Points on a hilly landscape, in no order, each with its height.
A ball rolls from a point to the lowest of its 5 nearest points, and stops where none of them is lower. Distance is the straight distance between rows; heights are no part of it.
K_786 height 633: [104 143 156 132 132 147 115 187]
K_371 height 567: [109 155 143 183 163  96 109 176]
K_877 height 204: [147 147  76 102 100 139 156 131]
K_410 height 603: [126 160 133 177 171 116 112 194]
K_98 height 677: [101  90 158 152 150  87  99 117]
K_719 height 102: [103 153 169  65 157 177 110 136]
K_152 height 325: [111 117 142  93 131 171 122 162]
K_593 height 564: [105  91 134 140 150  96 101 115]
K_233 height 199: [146 116 102 137 128  94 138  88]
K_808 height 456: [103 126 145 112 130 152 117 173]
K_474 height 747: [170  71 135 149 131  88 136  97]
K_727 height 643: [142  58 164 159 136  88 114 113]
K_422 height 337: [158 147 143 156  90 108 152  67]
K_978 height 596: [130  67 153 148 144  93 113 108]
K_385 height 592: [ 97  97 121 139 137 106 105 124]
K_414 height 657: [ 94 119 170 168 157  81  96 138]
K_74 height 384: [112 157 131 151  74 148 149  49]
K_316 height 602: [109 158 152 153 146 126 116 192]
K_5 height 611: [112 155 175  85 155 172 113 153]
K_926 height 307: [129 182  93 126  70 144 147 103]
K_486 height 286: [122 179  95 129  72 139 148  92]
K_482 height 419: [101 107 118 109 124 149 120 160]
K_199 height 340: [144 122 115  62 135 176 141 134]
K_899 height 282: [144 165  81 117  90 129 150 116]
K_601 height 568: [ 87 128 155 163 144  94  97 148]
K_873 height 316: [133 162 123 150  88 116 144  63]
K_101 height 414: [129 136 122  42 153 178 135 111]
K_4 height 94: [125 108 116  84 127 167 130 152]
K_888 height 368: [141 152  72 118 100 124 150 117]
K_876 height 229: [104  99  94 127 133 121 117 131]
K_97 height 590: [123  74 152 150 142  92 108 107]
K_449 height 774: [164 169 153 140 182 151 119 192]
K_212 height 297: [119 101  87 125 135 111 129 110]
K_443 height 722: [143 152 129 175 177 128 112 203]
K_775 height 555: [123  78 137 143 145  92 112 103]
K_813 height 768: [137 166 149 153 165 134 120 198]
K_325 height 452: [143  92 114 136 139  94 128  89]
K_738 height 697: [162  45 156 169 125  90 127 122]
K_388 height 285: [146 158 118 149  91 106 145  67]
K_612 height 335: [118  95 102 127 142 106 118 106]
K_21 height 99: [139 163  99 137  95 110 148  82]
K_689 height 212: [144 124  89  78 119 155 148 136]
K_221 height 790: [136 167 167 131 163 147 120 194]
K_471 height 350: [127 158 138 150  79 131 149  53]
K_646 height 200: [114 141 137  47 160 185 119 117]
K_289 height 376: [121 170 110 145  78 130 143  67]
K_363 height 721: [177  52 138 179 114  89 142 124]
K_536 height 278: [143 170  84 112  80 146 154 117]
K_723 height 429: [108 147 133 152  77 160 151  40]
K_914 height 369: [128 110  94  94 121 152 137 146]
K_901 height 751: [131 164 173 120 157 155 119 185]
K_454 height 78: [142 131  79  97 113 147 152 138]
K_959 height 446: [109  90 119 137 137 101 107 108]
K_962 height 379: [173 133 148 161  82 105 156  76]
K_355 height 326: [149 170  89  94  84 156 159 128]
K_139 height 425: [129 118  81 104 119 140 141 140]
K_537 height 810: [112 134 168  76 142 179 119 154]
K_747 height 841: [163  97 122 141 131  85 138  86]
K_641 height 228: [150 131  96  73 115 160 154 142]
K_369 height 256: [138 131  88 130 121 101 138  95]
K_988 height 846: [179 100 131 154 116  89 148  90]
K_700 height 606: [ 90 101 118 133 136 115 107 137]
K_195 height 815: [125 123 137  52 149 178 130 129]
K_597 height 536: [111 130 164  88 137 175 119 161]
K_875 height 561: [ 93 140 148 159 146 112 106 175]
K_915 height 694: [115 155 174 100 150 165 117 168]
K_144 height 413: [107 169 118 146  71 151 146  61]
K_309 height 601: [ 83 109 140 146 137 107  99 138]
K_226 height 763: [188  85 134 164 110  86 154 101]
K_839 height 219: [153 139 101 140 114  98 142  81]
K_841 height 676: [161  59 142 154 133  91 128 106]
K_138 height 258: [158 135 103  60 124 173 156 127]
K_446 height 621: [123 163 144 162 156 119 115 197]
K_232 height 524: [116 109  85 116 123 130 129 129]
K_773 height 583: [ 87 114 153 156 144  95 100 138]
K_651 height 728: [133 177 176 112 166 158 118 173]
K_568 height 845: [163 156 139 155 191 150 114 195]
K_553 height 543: [ 92 138 145 139 133 130 110 178]
K_133 height 617: [ 89 111 127 129 130 133 109 157]

Where does a ball stop that starts at each point below?
K_289 => K_21
K_474 => K_233
K_786 => K_4
K_775 => K_876
K_568 => K_4
K_221 => K_4
K_593 => K_876
K_899 => K_454
K_962 => K_21
K_133 => K_4

Call two points neighbours if one is among the 5 nearest of the other. Go from one point of each pair to the other, from neighbour to neighbour, staying as low as possible. Name the highest point that can't be avoided.
K_21 / K_876 => K_212
K_454 / K_4 => K_689
K_233 / K_719 => K_199
K_21 / K_4 => K_486
K_21 / K_233 => K_839
